A landscape with many valleys, sampled at points; each row gives a point and its height.
From any point a ball rolls to the lowest of the 2 points nearest to it. It stops when none of these is lower. Distance is the straight distance between rows; heights are no part of it.
Q183 height 664: [ 21   6 -17 -25   6  -9 -10  -1  -4  -2  -5  15   5 -11  -6 -25   4 -11
  -2  16  -5   6  -1   6  30   7  -4  -9 -11  15  -9  19 -24 -23  17  12
   8  -4]
Q535 height 141: [  8  10 -23  -8   7 -36  15   4 -19 -21 -17  19   1   3  15 -27  25 -33
  -2  17 -11 -20   9  16  29 -13  16  -1 -24 -12  -7  12 -39 -31  32 -12
  -8   9]
Q524 height 273: [ -4  -7  13  -9 -17   3  -4  11 -18 -10  -6   0  14  18 -30 -16   3 -24
  -3 -25   9   6 -12   4  14  -1  10  11   2   9  11 -10 -14 -39   7  -1
   8   3]
Q544 height 455: [ -8   1   9  15 -26  -5   2   7 -32 -28 -10 -38 -14  22 -10  17  22 -12
 -15  11 -15  11   8  -7 -16  15  12   5  -8  10  -1 -28   7 -41   7  29
  14   2]
Q147 height 518: [ -2  14  11   6 -27  -3   0 -13   1   2  13 -36  12   0  -3  30   0   8
  -2 -52   1  18  13  20 -12  -7  12  13 -15 -14  17  -2  40 -13 -20   9
  22   0]
Q899 height 283: [ -8 -24   7  -1  -7  -2 -15 -21 -16 -11   0 -11  13   8   2  -4   9 -14
  -8   4  -3   1   5  -8   7   7 -16  -7   7  12  -5 -16 -20  -5   2   4
  17  -6]
Q324 height 335: [ 18 -27   6  15  -8   1  24  -4  18   0   8  17 -37  13 -13  24  12 -14
 -14   8   7   3 -13  -7   1  -5  17 -15 -19  -6  -6  16   8  22 -17 -15
 -16 -10]
Q629 height 354: [ -3 -41  18  23  -3  10   8   0 -20 -17   3 -12 -27  20  -8   0  21 -18
 -12  24  16 -28  -2  -2  14  -4   1  -1  15  17  -7 -34 -19   8  19 -10
 -26  12]
Q639 height 418: [-17  -1  27  20  -3  -6  -4  -4  12   5   1 -15  24  10  -4  22   3  -4
   4 -30   3  -1   7   6 -34 -10  -7  20   5  -7  17 -14  14   8 -11 -17
  -3  -4]
Q257 height 475: [ -4  16 -13  -2  14 -12 -19 -20  -7  10   3  -2  26  -5   5 -17 -14  13
  10 -45  -2   8  22  -5 -11 -12 -15   9  -9  -5  13   2   1  -6 -21  -2
  13   4]
Q422 height 261: [ 10  34 -18 -34 -15  14  -3  27   4   8  -7  19   5   4 -16  -7  -7  -7
  13  -5  -3   5  -5   6  -8   1  13  20   4 -18   3   4   6 -32  -9  -1
   8 -12]
Q275 height 380: [-15   1  29  15   0   4  17  -7  -2   8  15  -5   5   0  -4  20  -9 -13
 -18  -4  38  28   4 -11  -7 -13  -7  -4 -18 -17  -5  16   6   9  -9 -19
   7  -4]
Q228 height 503: [  5 -17  12   2 -13   1 -10 -18   5   3  13 -37  11   4 -13  14   2  23
  11 -33   1   0 -15  20   7 -10  10   4  -4  22  14 -12  27   2  10  20
   5  -7]
Q380 height 457: [-13  -2 -13   3  19  -6   1 -10  23  15   5  15   7 -17  36 -11 -19  12
  25   2 -14 -27 -22  23   4 -18  -6   0   2 -15  12   7 -12  20   8 -42
 -17  14]
Q905 height 553: [ -8   8  14   2 -26  10   3 -16 -17 -10  22 -40   1   9 -14  21  -8  -3
 -22 -12  10  21  21   6 -12  -2  -1  -3  -9   5  -1 -12  18 -11  -3  23
  16   3]
Q766 height 493: [-16  11  22 -11  -6  13  14  27  -6   5  13   4 -33  -6  11  10  10 -17
 -31  46  10  27 -14  -4  -1   2  -1 -10  -8   5 -25  10  -7  -6  17  -4
  -3  -3]
Q250 height 221: [-16 -11  -8   7  -3 -27  -4   8 -15 -18 -29  -1  14   9  21 -28  26 -16
   6 -19 -15   0 -21  -3  23  13   9   8  -2   4  -4  -3 -26 -23  16  -4
  21  16]
Q46 height 636: [ 10   3 -40  -5   5 -12 -12 -12  24  -1   1  16  -1   5 -14 -12   8  -2
   9 -25 -24  -3  -7   6   4   0   4  -1 -34  -3  11  17  13  -2 -28  -5
   8  -4]
Q433 height 420: [ 17 -43   8  22   6   4   6  -8  17 -10 -10 -14  -1   3  -3   5   9  10
  34  -8  -9 -31 -28   3  17   7   4   5  22  26  16 -17  12  29   9  -2
 -18  11]
Q244 height 476: [-11  -3  35   9  -7  11  22  35 -22  -9  -7  -5 -25 -12  12   1   4 -12
 -26  25   8  17 -18 -13   0   4   9   7  17  23 -12  -6 -14 -10  10   0
 -12   9]
Q402 height 405: [-10 -12   8 -15  10   1  -8  -1   2  10  -5  10  14 -23  55 -28 -15  14
  20  20   1 -12 -36  13  24   9  -2 -12  14   8  -8  14 -28  22  41 -11
  -5   9]
Q343 height 270: [  3 -13 -25  18  28  -8  -9 -16  20   0  -7  21  -7  16   5   5   4  -5
   6   0 -19 -22  24 -16 -31   0 -12  -9  -5 -22   2  -6   1  41 -28 -20
 -19   1]
Q860 height 611: [  7 -10  19 -16   8   4  -1  12 -11  11  20   6  16 -29  -2   5 -13   5
  -3  10   7  46  -9   0  13  14 -17  -4   3  23  -8  15  16  31  -1  21
  33  -3]
Q916 height 617: [ 34  31 -26 -13   0  -4  -9 -16 -18  -1  -6 -19  -8 -17 -13  -8 -15  28
   9  -4 -11 -15  34  -4  -1  -1   3   4  -1  -1   8  -1   0 -29  -3  42
   2   0]
Q34 height 724: [ 36   0 -30 -21   9   1  -8 -14   5  -1  -3  -2 -10 -19   2 -25  -6  28
  13  20  -9 -16  -8  16  24   7  15 -26   0  17 -18  22 -10 -16  29  34
 -10  -3]
Q420 height 241: [-15   4  15  17  15  18   1   2   0  -1  -7 -16 -13   3  21  21   7  12
  -6  17   6  -1  18 -18 -38   1   1  -6  17   2 -17 -20   6  25   5  11
 -14  -2]
Q928 height 577: [ 13  -1  -6   6  -5  -7 -17 -16 -21  -3 -21 -10  15  -6  -6 -17 -12  12
   4 -21  -5  -4  13  -7   5  15   0  -4  20  22   3  -8 -14 -22   7  32
  -1   8]
Q998 height 392: [ -9 -10  29  26  17  -1   7   7   4   9  -4 -17  37 -20   2   7 -16   7
  18 -40  12   1   5  -4 -25  -7  -8  31  25   2  22  -9   4  20   1 -21
  -1   9]
Q428 height 631: [ 19 -13   1 -14   5   8  -3  13   9  16  14   4  -8 -21   2  -1  -9  20
  -4  31  -5  31 -20  10  16  12  -2 -15  -6  34 -14  17  16  29  13  33
  18  -5]
Q225 height 279: [-21 -24  20   8 -17  -8  -7  -8  27   0  -3 -22 -12  26   2  27  34   6
  -6   9 -17   7 -26  21 -15   6   2  -2  -6  14   3 -22  17  31   9   9
  -4 -15]
Q487 height 489: [ 10  19 -10 -12  21   2 -11   0  -5  13   5  28  21 -15  -4 -18 -21   5
  14 -15   5   0  20 -10 -18  -5 -22   8   4 -10  -2   0  -1  13 -25 -10
  11   5]
Q606 height 304: [ 18 -23  -4  -3  -1  -1  12  -5  -9 -14 -23  24  11 -23  22 -23 -22   4
   7  28   4   9 -23 -14  56  32 -14 -15  25  32  -9  31 -18  21  17   9
   0  18]
Q641 height 346: [  4 -12  13  14   2  -4  24  13  16   6  13  18  -5 -23  10  21  -1 -22
  -1   8   6   6 -33 -16  10   0   6   6  -1  -6  -2  17   7  25  -6 -27
  -6  -4]
Q92 height 541: [  6 -15   1   7  12  -2  -5   4   2  -7 -18  -6   5   3  10  -8  20  -2
  13  -5  -6 -21 -12   3   0  10  12   4  24  17   9 -20 -15  -1   7   5
  -5   3]
Q921 height 395: [-16  -5  30   3  -8  16   4 -17  -1  18  30 -15 -19  10  -6  22  -6  12
 -26  -4  33  18  12  12 -16 -18  -2 -15 -12 -12  -7   5  13  12  -1 -10
  -1  -6]
Q277 height 379: [-35 -10  20  -5 -10   6 -17  15   4   5  -7 -18  -2  23  13  14  32   9
 -10  13 -16   5 -15  16 -37   9 -14  -7  13  16  -1 -36   6  16  11   8
   8 -10]
Q143 height 293: [  7  -1   9  12  17   9  17  11 -10   0  -2  22   8 -20   3  -1 -23 -13
  13   8  17  -7  -5 -30  16   5 -11   8  27   5   8   2  -9  13 -12 -12
 -18  10]
Q926 height 512: [-24  16 -12  -5 -26 -18  -9  -8  -2   4  10 -21   3  21  -5   6  -1   0
 -17 -23  -2  12  12  12   5 -15   2  -1 -23 -25   2   4   6 -38  -7  -7
  22  -3]
Q938 height 649: [ 22 -13  -9 -11  12   0  -5  12  18  12  22  12   0 -32   2   0 -23  11
  19  15  -6  24 -36   3  21  10   7  -6 -13  20  -9  35  15  27   7  12
  10  -7]
Q543 height 364: [ -5  -6   9  12  11  -7  18  -2   7   7   9   9   3 -14   9  15  -7 -16
 -14  16  11  21   4 -28   5  -4 -10  -4 -13 -15  -4  19   5  34 -14 -17
   2  -3]
Q438 height 319: [-10 -20  25  16   3   3 -10  -3 -15  -7   1 -15  20   4  -2   2  -7  -1
  -4 -14   9   9   7  -9   0  -1  -8  11  14  18   7 -11  -4   5   2   5
   8   1]
Q588 height 179: [-15   1  17  36  24   6   8 -10  -5 -10 -16 -12  -5  15  10  31   7   6
  -7   4   8   1  25 -30 -39   3   5  -4   5 -16  -8 -11  19  42  -9  -1
 -26   6]
Q762 height 670: [ 34  -7 -17 -18  -5  -8  -9  -1  -9 -28 -32   5  17  10 -39 -24  10 -10
   5   0 -16   7  -5  -7  25  29  -3  -9   0  33   6  13   3 -20   0  28
  20  -7]
Q775 height 359: [-10 -32  23  27   9  -6  -1 -10  -6   3  -8 -14  36  -3   9  -7 -10  10
  16 -38  -7  -7  -6   2   6   3 -15  20  24  16  26 -14  -9  13   7  -9
   7  14]
Q209 height 458: [-12  13 -19   6  19 -15 -12 -27   8  11   5  -4  -2  -6  19 -16 -16  17
   6 -24   2 -16  12   1  -3 -24  -3  -3 -17 -19   6   3 -12  -8 -11 -13
  -9  12]
Q603 height 685: [ 34  -9 -15  -1   9   7  -4 -20  19   6  30 -12 -18  -7 -18  -4 -16  26
  23 -24  -3  -9 -13  14  19 -10  14  -5  -9  20   5  13  19  11  -4  25
  -4  -3]
Q2 height 667: [ 17  -2  -6 -19 -15  -7 -11 -11 -18 -12  -5  -7  21   3 -21 -11   2  -3
  -8   4  -4  19  17   1  21  23 -17  -9  -1  23  -2   4  -8 -21  -2  36
  31  -4]
Q575 height 308: [ 23   7  12 -15 -15  26  15   7  11  10  26  15   1   5 -34  27 -11  -8
  -1 -20  31  10   7   8  -9 -10   3  -3  -6  -7   7  15  13  -1 -28  -6
   4  -5]
Q425 height 442: [  0  -5  -3   6  -6   3  -7  -5  13  12   8   7   6  17 -16  23   6  -2
   6 -20  -9   1  10   6 -22  -2 -11   5  -3 -10   8   3  23  20 -23 -10
   8 -15]
Q155 height 494: [-22   9 -11  -2 -20 -12 -19 -32   7   6  11 -25   8  19  -1  20  -2   7
  -6 -41 -13  11   9  18  -8 -13  -4   0 -29 -28  10   7  27 -11 -18  -2
  22  -4]
Q194 height 320: [ 15  -4   0  -2 -14  13  18   5   6   3  10  15 -18  11 -25  23   8 -20
 -19   3  16  13   2  -6   8  -1  -3 -10 -19  -3  -9  16   3   0 -24  -3
   9 -14]
Q536 height 367: [  4  -9 -10  -4  23  11 -13 -11   7  23  14  16  -1  -8   3 -10  -8  10
   5  21  -2  -5   6  -2  -7  12 -23 -14  15   0 -11  -3  -6  34  -2  10
   4  -6]
Q395 height 403: [  5   4   2  -2 -31  17  11  17  13 -13   1 -11 -28  22 -23  32  33  -2
  -7  15 -15  -3 -13  16 -12  11  17  -2  -3   7  -6 -20  24  -1  -1  23
   0 -15]
Q82 height 229: [  7  -3  -2  23  30  11   6 -10   9   5  -2  12  -5  -1   4  17  -6   2
   8   9   8 -22  28 -25 -44  -4  -6   4  20 -24  -4 -20   9  48 -14 -11
 -24  -2]
Q238 height 510: [ -9  22  15 -25 -23  16   5  23   1  11  24 -10 -25  -3  -9   5   4  -1
 -20  29  16   9  -6  24   7  -5   2  -4 -10  -3 -12  13  -1 -31  18   6
   0 -14]
Q333 height 585: [  0  -2  40  22   1  11  23  20 -25 -12  10  -9   8 -22  -3  18 -17 -17
 -14  -3  28  41   4 -26  -3   2   4  11   2  20   1   2  12  12 -12  -1
  -1  15]
Q610 height 704: [ 35  -1 -35  -1   6   7  -4 -24   9   6  15 -13 -27 -16   5  -3  -8  32
   8   9 -13 -15   7  11   9  -1  12 -14  -8   6  -8   3   7   4   4  30
  -9  -4]
Q990 height 316: [ -4   1  -8   2  16   9 -19 -11   6   8   1  -4 -12  -3  26  -1   5  25
   2  31   1 -21  15  -1 -24   6  -7 -15  14  -6 -24 -14 -10  21  13  13
 -15  -6]
Q168 height 672: [ 26 -10 -18  10   7  13  11  -8  26   0  10   7  -4  -7 -15  -6  -7   7
  23 -17  -1 -21 -15  -1  12  -9   6   5 -11  12  16   6   6  18 -12  -4
 -17   1]
Q958 height 239: [-10  45 -28  -9  18  -1   2 -12  -2  11  -2   4  -7 -18  13 -13 -12  13
  -3   7   2   3  35 -16 -16 -12   0  -1 -19 -35 -17  15  -1 -19 -10  -5
 -10  -8]
Q759 height 310: [-13 -10  26  10  -8   5   5   6 -30  -9   6 -23 -17  11  -9   0   7  -1
 -17  -4  18  -5  13   0  -1  -7   7   1  11   1   0 -19 -19 -42  20   7
 -10   5]
Q427 height 463: [ 16 -30  20  17   5   6   6  -1   9   0   6 -21   6 -12 -11  12   3  20
  14 -16   5  -7 -18  14   0  -1   4  11  13  28  17 -12  20  25   2   6
  -9  -1]
Q224 height 309: [ 13  -1  -9  14   9   8  15  16   1  -7   0  30  -8 -11  -3   5  -9 -22
   7   6  10 -11   5 -27  -5   0   3   5   3  -9   5   3  -8  14 -25 -24
 -22  -1]
Q493 height 586: [  5  11 -23 -15 -17  -2 -18  -7   8  -2  -5 -13   4  16  -1   6  14  10
   7  -7 -21  10 -14   9   0  15   2   6 -15   0  -3  -2  17 -14  -7  20
  23  -7]
Q338 height 173: [-24  41  -2  -1  17  10   0   7  -5   1 -10   2 -19  12  -1  -2  -3   4
 -11  11  29 -22  30 -13 -27  -8  15  -1   2 -44 -10   1   6 -15   0  -4
 -22  -5]
Q792 height 113: [  3  29 -19 -24   9 -32   9  10 -14  -9   0  23   4  -3   6 -31   9 -25
 -14  21   4 -16  19  13  12 -21  -1   0 -21 -29  -9  14 -31 -39  21 -21
   1   0]
Q795 height 278: [ 21  10 -26  -4  18   3   6 -11  -9 -10  -1  12 -11  -9  -3  -3  -6  -1
   5  31  -4   1  27 -24   0   2 -15  -9   0   3 -14  12 -10   6 -13  16
   1   0]
Q308 height 170: [  0  -7 -17   3   9 -20  14   5 -15 -22 -22  17   3   5  13 -25  19 -35
  -2   8 -12 -13  -3  -7  39   4  16   8  -8   2   0   0 -37 -14  12 -19
  -2  22]
Q637 height 433: [-26 -19  46  23  12   9  11   9   1  18   8 -11   7 -19  20   2 -17   5
  -9   2  20   1 -15  -4   4 -11  -6  12  18  12   9  -9 -12  13  23 -25
 -10  15]
Q933 height 537: [-11   0  21   2 -41   3  -3   0  -4  -4  15 -36   9  30 -13  28  -9   3
  -8 -32  -9  17   7  17 -17  -1  12   2  -7  -4  16 -26  32 -17  -1   7
  20   8]
Q546 height 654: [ 19  19 -16 -40  -7 -13 -10  -4  -9   4 -11   5  14 -16 -19 -20 -11   8
  -5  22   1  15  18   3  18  16 -21 -15   1   8  -8  24 -17 -24  22  32
  27  -8]
Q589 height 657: [ 30  -7 -22  -4  10  -6  -3   6   9 -23 -19  12  23   8 -28 -18   6   0
  24 -13 -17  12 -27 -14  15  21   9   5   1  34  10  20  28   3 -18  25
  12  -2]
Q979 height 511: [ 17 -26   7  20  -3  -2  -1   6 -19 -30 -28 -16  -4  -1 -11  -9  11   8
   7   1  -9  -9  -6  -5  10  16  20   1  21  41  -3 -25   2  -5   9  28
  -8  10]
Q195 height 404: [  7 -21 -35  -6  25  -8 -16 -23  17  22  16  23   3  -6   2 -28  -3  14
  12  11 -13 -16  11  11   4  -2 -28 -17 -10  -5   9   2 -15  26   5  -9
   6   0]
Q136 height 483: [-43   1  12  -7   0 -12 -23  -5  12  16  -7   1  17  16   6  -2  12   0
  -6 -17  -5   0  -5  16 -10 -22 -20  -4  -8 -23   7   1  -3  -5  -6 -18
  14  -7]
Q230 height 638: [ 19  28 -18 -24   0  -9 -11 -21 -20  -3 -15  -7   7 -12  -1 -14 -17  26
  -3  16 -10   4  35  -3  -6  14 -23 -17   7   2 -14   7  -7 -19   3  36
  23   1]
Q804 height 271: [  4  32 -26  -7  31  -1  -1 -11 -22  -3 -13   6   4 -19   0  -8 -11   6
  -5  22   7   9  46 -32 -12   6 -14  -6 -11 -16 -21  19   3   3 -10  21
   6  -1]
Q702 height 430: [  9  -5   1 -10 -42   3   2  -2 -14 -15   2 -26 -20  31 -32  31  18  -2
 -11  10 -16  -5   2  12   0   8  14  -2  -7   9   2 -28  18 -25   6  22
   2 -10]
Q345 height 498: [ 12   4 -16  -8  29   3 -10  -4   3  17   5  38  16 -20   0 -24 -25   0
  14  -3   5 -15  17 -21  -7 -15 -26   5  -3 -17  15   2 -16  22 -29 -48
 -12  11]
Q733 height 207: [-32  50 -14  -6  33  14 -11  -1   0  11  -9   8   4   0  10 -12 -12  17
  -9  18  23  -2  34 -29 -29  -6  -5  -4  -7 -41 -17  10  11   8  -2  -5
  -5  -1]
Q765 height 413: [-12 -10  34  13  13   6  15   9  11  24   7  -7  25 -27  13  -1 -26   5
  11 -25  12  -2 -14   8   2 -15  -6  25  15  -1  24   8  -6   9  13 -35
  -8  10]
Q635 height 289: [ 14  26 -10 -27 -24  23   0  17  14  10  11  19   1   8 -36  11 -14  -1
   1 -10  -2  13   6  12  -7   6   3   9  -3  -8   9  18  20 -15 -23   5
  26  -8]
Q36 height 237: [  8  26  -3 -19 -10  12  11  32  -5  -4 -14  25  -5   9 -19  -1  12 -28
  -3   6   0   1  11  -1  -5   3  11  14   5 -12  -9  -4  -8 -42  -4  -8
   0  -7]
Q401 height 661: [ 24 -10  -3   3   8   4  14   6  23  18  22  -1   0 -34  -1   7 -26  10
  17   4   2   5 -26   2  14  -7  14   1 -16   9   4  25  19  22  -3   1
 -18  -3]
Q965 height 596: [  5  -3  24   5   2   1  11  16 -21  -5  -3  -5  25 -34  -1   5 -21  -8
 -13  -3  11  39  -9 -19  16  13 -12  16  19  27  -4   6   3  15  -9  10
  17  10]
Q310 height 595: [ 15   7 -12 -12   0   6  10  22  23  -5   6  12 -22   2  21  -3  10  -5
  15  18  -3 -13 -38  24   9 -14  40   0 -11  -4 -12   9   1  -5  21 -12
 -26  -6]
Q424 height 543: [-30  13  -4  -9 -11  -5  -1  -4  26  12  23   9 -25  14  14   0  14   3
 -19  13   8  -8   9  27  -5 -19   1 -19 -21 -34 -19  21   1 -14   7 -11
  -7 -10]
Q891 height 423: [-28  23  20 -24   2  21 -12  12   1  17  20  14   8  12 -15   9 -11   2
 -17  21  20  20  23   1 -28   4 -30  -1  11 -18  -6  -3  10   2  -2   1
  20  -9]
Q983 height 456: [-23 -15  46  27  -3   4  22  23  -9  -4   1 -20  -3 -15  20   4  -1  -8
 -17  15  14  25 -24 -15  -2   1   0   8  11  19   6 -15  -8   8  13 -19
  -2  13]
Q193 height 267: [ -2 -17   1  12  15   0  13  -2 -17 -13 -20  15  11 -22  21 -12 -21  -7
  -3  25   8  -1  -5 -26  35  13 -15  -6  29  10  -2   6 -25   9  13  -5
  -6  18]
Q651 height 554: [ 25  -7 -16  23   7 -10  -8 -10 -23 -22 -32  -7  27 -13   6 -16  -7  17
  24 -39 -14  -6   3 -17   6  17   8   6  28  30   8  -8  -1   0 -11  27
  -3  19]
Q568 height 645: [ 26  11 -28 -18   4  -3   0  13  17  -6  -1  19  14   1 -30 -11   5  -2
  20 -25 -12  15 -18   0   6   8   0  12 -16   8  10  25  22  -3 -28   3
  17  -9]
Q932 height 74: [  6  41 -17 -28   1  -6  12  28  -5  -2  -4  16 -16  -8   7 -10  -2  -9
  -8  24  11 -10   9  13  -2 -13  25   4  -9 -21 -17  20 -18 -44  22  -5
 -14 -11]
Q764 height 548: [ -1   5   3   2 -22  -3 -10  -3  -1  -3  -4 -36   1   5   0   2   7  16
  -2 -18 -11  14 -12  13   5   8  12   7  -6  22   5 -11  20 -15   5  38
  19  -3]
Q950 height 351: [ -8 -33  21  17 -16  -2  34  -2  30   8   9   4 -32  14   4  21  11 -15
 -10  15  10  -8 -15   4  13 -19  17 -12 -19 -10  -2   7 -12  24   5 -33
 -24  -7]
Q825 height 564: [ 10  -4  27  -1 -25  10   9   0 -31 -11  12 -28   6   7 -24   5 -12  -4
 -17 -15  12  26  15  -1   3   6  -2   2   8  30   1 -16   6 -24   5  27
   4   5]
Q306 height 327: [ 14 -21   5  15   3   3  29  24  22   4  -1  26   5  -8   0  20  -3 -16
  19   3   0 -16 -21 -18   3   1   9  14  11  -3  16   3   6  29  -1 -38
 -23  -5]
Q503 height 290: [ 11  -6  20  -5 -21  -2  10   4 -27 -15  -5  -8 -14  13 -41 -10   7 -15
 -14  -5  10  -3  14   9  27  -1  11  -2   2  14   8 -13 -17 -46  24  10
  -7   0]
Q652 height 578: [-17   1  -3  -9  -1  -2  -3   6   9   2   2   2 -24   1  27   1  22  -9
  -6  29  -8  -2 -22  19   0  -7  18  -6  -4  -9 -23  -4 -14   2  19  -7
 -17  -9]
Q119 height 615: [  6 -11 -31  -8   9 -17 -17 -13  19   0 -12  -4   6   7   2  -8  24   9
  23 -12 -27   0 -26   9   4  13   0   0 -12  13   9   2   4  12  -9   8
  11  -6]
Q123 height 533: [ 15  -9 -16  16  12 -11  -1  -1   4 -16 -28  11  27 -10   4 -25  -8   5
  26 -36 -12 -12 -19 -17   8  13   1  21  23  19  23  -6  -6   7 -12   2
  -2  20]
Q511 height 527: [-15  18  -3 -19  -4   8  -4   8   9  18  23  -1 -13   4   9  -3  -2   8
  -7   2   6   1  -2  17   0 -15   2  -4  -8 -11  -6   6   1 -18   1  -4
   4 -12]
Q202 height 459: [-22  23  -6 -18 -20  -4 -17  13  18  10 -10  16  10  27 -12   0  12 -15
  -6 -14  -6   4   2  16 -16  -4 -12   1 -12 -32   6   7   4 -16 -30 -19
  24  -9]
Q145 height 438: [-24  33  -8 -28 -10   6 -16   4   1   9   4   6  11  20  -8  -3   1  -4
 -11  11   3  12  27   3 -24   8 -25   1  -5 -30  -8  -1   9 -13 -17   2
  29  -8]
Q174 height 353: [  5 -17  -6   7   6 -10   5 -14  -1   6 -22   9  18 -32  46 -22 -21  18
  17  21  -5   0 -36  -3  37  30 -15 -14  16  15  -3  22 -15  38  19   0
   6  10]
Q470 height 436: [ -8  -2  -1  -4  19  -6   1  -2  10  10  -7  20  22 -27  52 -23 -21  14
  30   0 -10 -18 -44  22  28   3  -1   4  14  -4  21  13 -18  16  30 -26
 -14  24]
Q58 height 295: [-10   9 -30   3   9 -15 -18 -25  20   3  -1  16 -20  24   7  -2  16   0
  -6  -8 -29 -21  20  -4 -28  -9  -8 -12 -15 -37  -6   2   3  19 -19 -11
  -9 -12]
Q466 height 255: [ -4   0   5 -15 -23  -9   6  25 -11  -7  -5  13  -6  32 -21  -5  29 -40
 -10  -5   6  -7   1  14  10  -1  18   7  -7  -4  -4  -9 -13 -40   7 -22
   7  -2]
Q108 height 331: [ -6 -17  10   1  -9   5 -10  -4 -32  -8   4  -9 -19  13  -9  -6  13 -12
  -6  12   6 -35  16   4   6  -6   0 -14  21  11  -4 -33 -19 -24  24   8
 -19   4]
Q655 height 216: [-25  -6 -14   6 -18 -26 -18 -17 -11 -15  -8 -14 -14  34   1  16  30 -18
 -12 -11 -17 -16  13   1  -7  -9  14  -7  -8 -24   1 -25   2 -18   2  -4
  -5 -15]
Q215 height 435: [-11  -9 -27   1  20 -19 -19 -25  21  10   0  12   8 -13  25 -26  -8  12
  11 -21 -16 -28  -5   7   0 -10 -17  -1 -12  -3  17   0 -13  22  -3 -28
  -9  11]
Q346 height 410: [-17   5  24 -18 -20  26   3   0   4  25  29  11  -5  20 -28  22 -15   2
 -27   8  33  15  21  12 -17 -12 -17 -15 -10 -26   2  18  17  -2 -15  -9
  18  -4]
Q196 height 240: [ -6   3 -13   6  -1  -5  -3 -11 -22 -17 -16 -10  11  -4   5   1   8  -6
 -11  23  -5   2  26 -21  -8  10 -17  -9   2   0 -22  -5  -9  -8  -2  12
  17   2]
Q489 height 516: [  9 -11  -5   1  20  -3  -3   7  11   6  -2  24  31 -19   2 -11 -13   4
  30 -26  -6 -13 -18  -7   7  -1 -11  21  13  11  26   4  -1  21  -7 -26
  -5   8]
Q673 height 575: [  2  15  33  13 -13  14  15  27 -27 -10   0  -9   0 -12 -13  13 -11  -7
 -17  -6  25  31  10 -26 -11  -1   5  15  11  15  -4  -6   7 -25  -7  20
   1   9]
Q567 height 598: [ 19  14 -12  -3   4  10  -8 -13 -18  -1  -6 -21 -14 -11   2 -14 -11  24
   4  -4   5 -22  24   1  -4  -4  10  -5  22   5  -3 -12 -18 -26  10  28
 -14   0]
Q207 height 282: [-35  -3   8  11  -8  -8 -18  -1  -1 -13  -9 -20  -8  28   8   8  33  -3
 -12   3 -12  -5  -5   7 -21  -1   6  -3   1 -11  -6 -33   1  -9   7   2
   9  -6]
Q684 height 608: [  4  13  -1  -6  12  10   4  22   2   7  10  11  -9 -17  38 -10 -10   0
  22  12   4 -17 -28  21  11 -11  29   6  12  -2  -1   3 -17  -5  26 -12
 -32   5]
Q337 height 465: [-16   8  11  -8 -30   3  -5   5  25  13   2  -8   7  24 -16  25   6  -1
  -9 -10 -11  12  -2  23 -13   2  -8   4 -11  -9   9   4  26  -4 -23  -3
  26 -14]
Q970 height 505: [ 15   9 -13   1  19 -11   7   0   5   5   3  39  19 -17  10 -20 -35   2
  23 -13  -4  -2  -8 -19  12  -3 -18  18  -5 -11  23  10  -7  24 -20 -44
 -10  22]
Q366 height 129: [-22  44  -8  -9  12   0  -3  11 -15   1  -5  -3 -17   5  16 -24   6   2
  -7  15  11 -15  20  -4 -15 -11  18   3   3 -42 -16   2 -18 -42  22  -8
 -10   0]
Q59 height 358: [ -4 -10  11  16 -18   0   7  11  23  -5 -10  -8  -9  17  -8  37  34  -3
  -8  -2 -15   8 -16  -2 -33   7  14   9   0  -2  -8 -16  18  20 -14   7
  -8 -16]
Q144 height 480: [ 10  -7   8  19 -12   3   5   1 -17 -21 -15 -23 -15  10  -8  14  21   0
  -9  12  -7  13   5 -11  -1  12  10   1   2  26 -11 -21   4 -13  -4  30
   0   6]
Q569 height 257: [-16 -16 -20  10  -6 -21 -10 -22   5 -10  -1  12 -20  39   5   3  24 -17
 -11 -14 -21 -34  13   1  -6 -15   5  -8 -18 -35   2 -12   0   1 -15 -24
 -16 -10]
Q162 height 376: [  9 -36  15  37   1  11  14  -7   0 -16  -4 -10 -23  10  -4  14  11  -3
   5  12   0 -32  -8  -6  25   0   5  -7  16  18   6 -31  -2  24   8  -2
 -32  10]
Q566 height 560: [-28   7  -9  -9   6  -8  -7   6  31  19  13  19 -14  -6  35   2   4  -1
  -2  21 -14   8 -14  22  -5 -15  10 -12 -13 -26 -14  22  -9  12   7 -22
 -10 -11]

Two balls start at each pair of points below. Name the first point that both come to, or write none.
Q310 / Q401: none
Q764 / Q2: none
Q92 / Q168: none

For each start below, name the point where the ball stops.
Q337: Q196
Q983: Q196
Q610: Q155
Q34: Q215
Q568: Q36

Call two points neighbours if one is among the 2 nearest of the other. Go from one point of each pair to the other, from neighbour to neighbour, staying as low as possible. Name the highest point that can't be avoided.
Q196 / Q225: Q337
Q193 / Q36: Q950
Q36 / Q588: Q380
Q225 / Q588: Q277
Q932 / Q196: Q795
Q655 / Q588: Q58
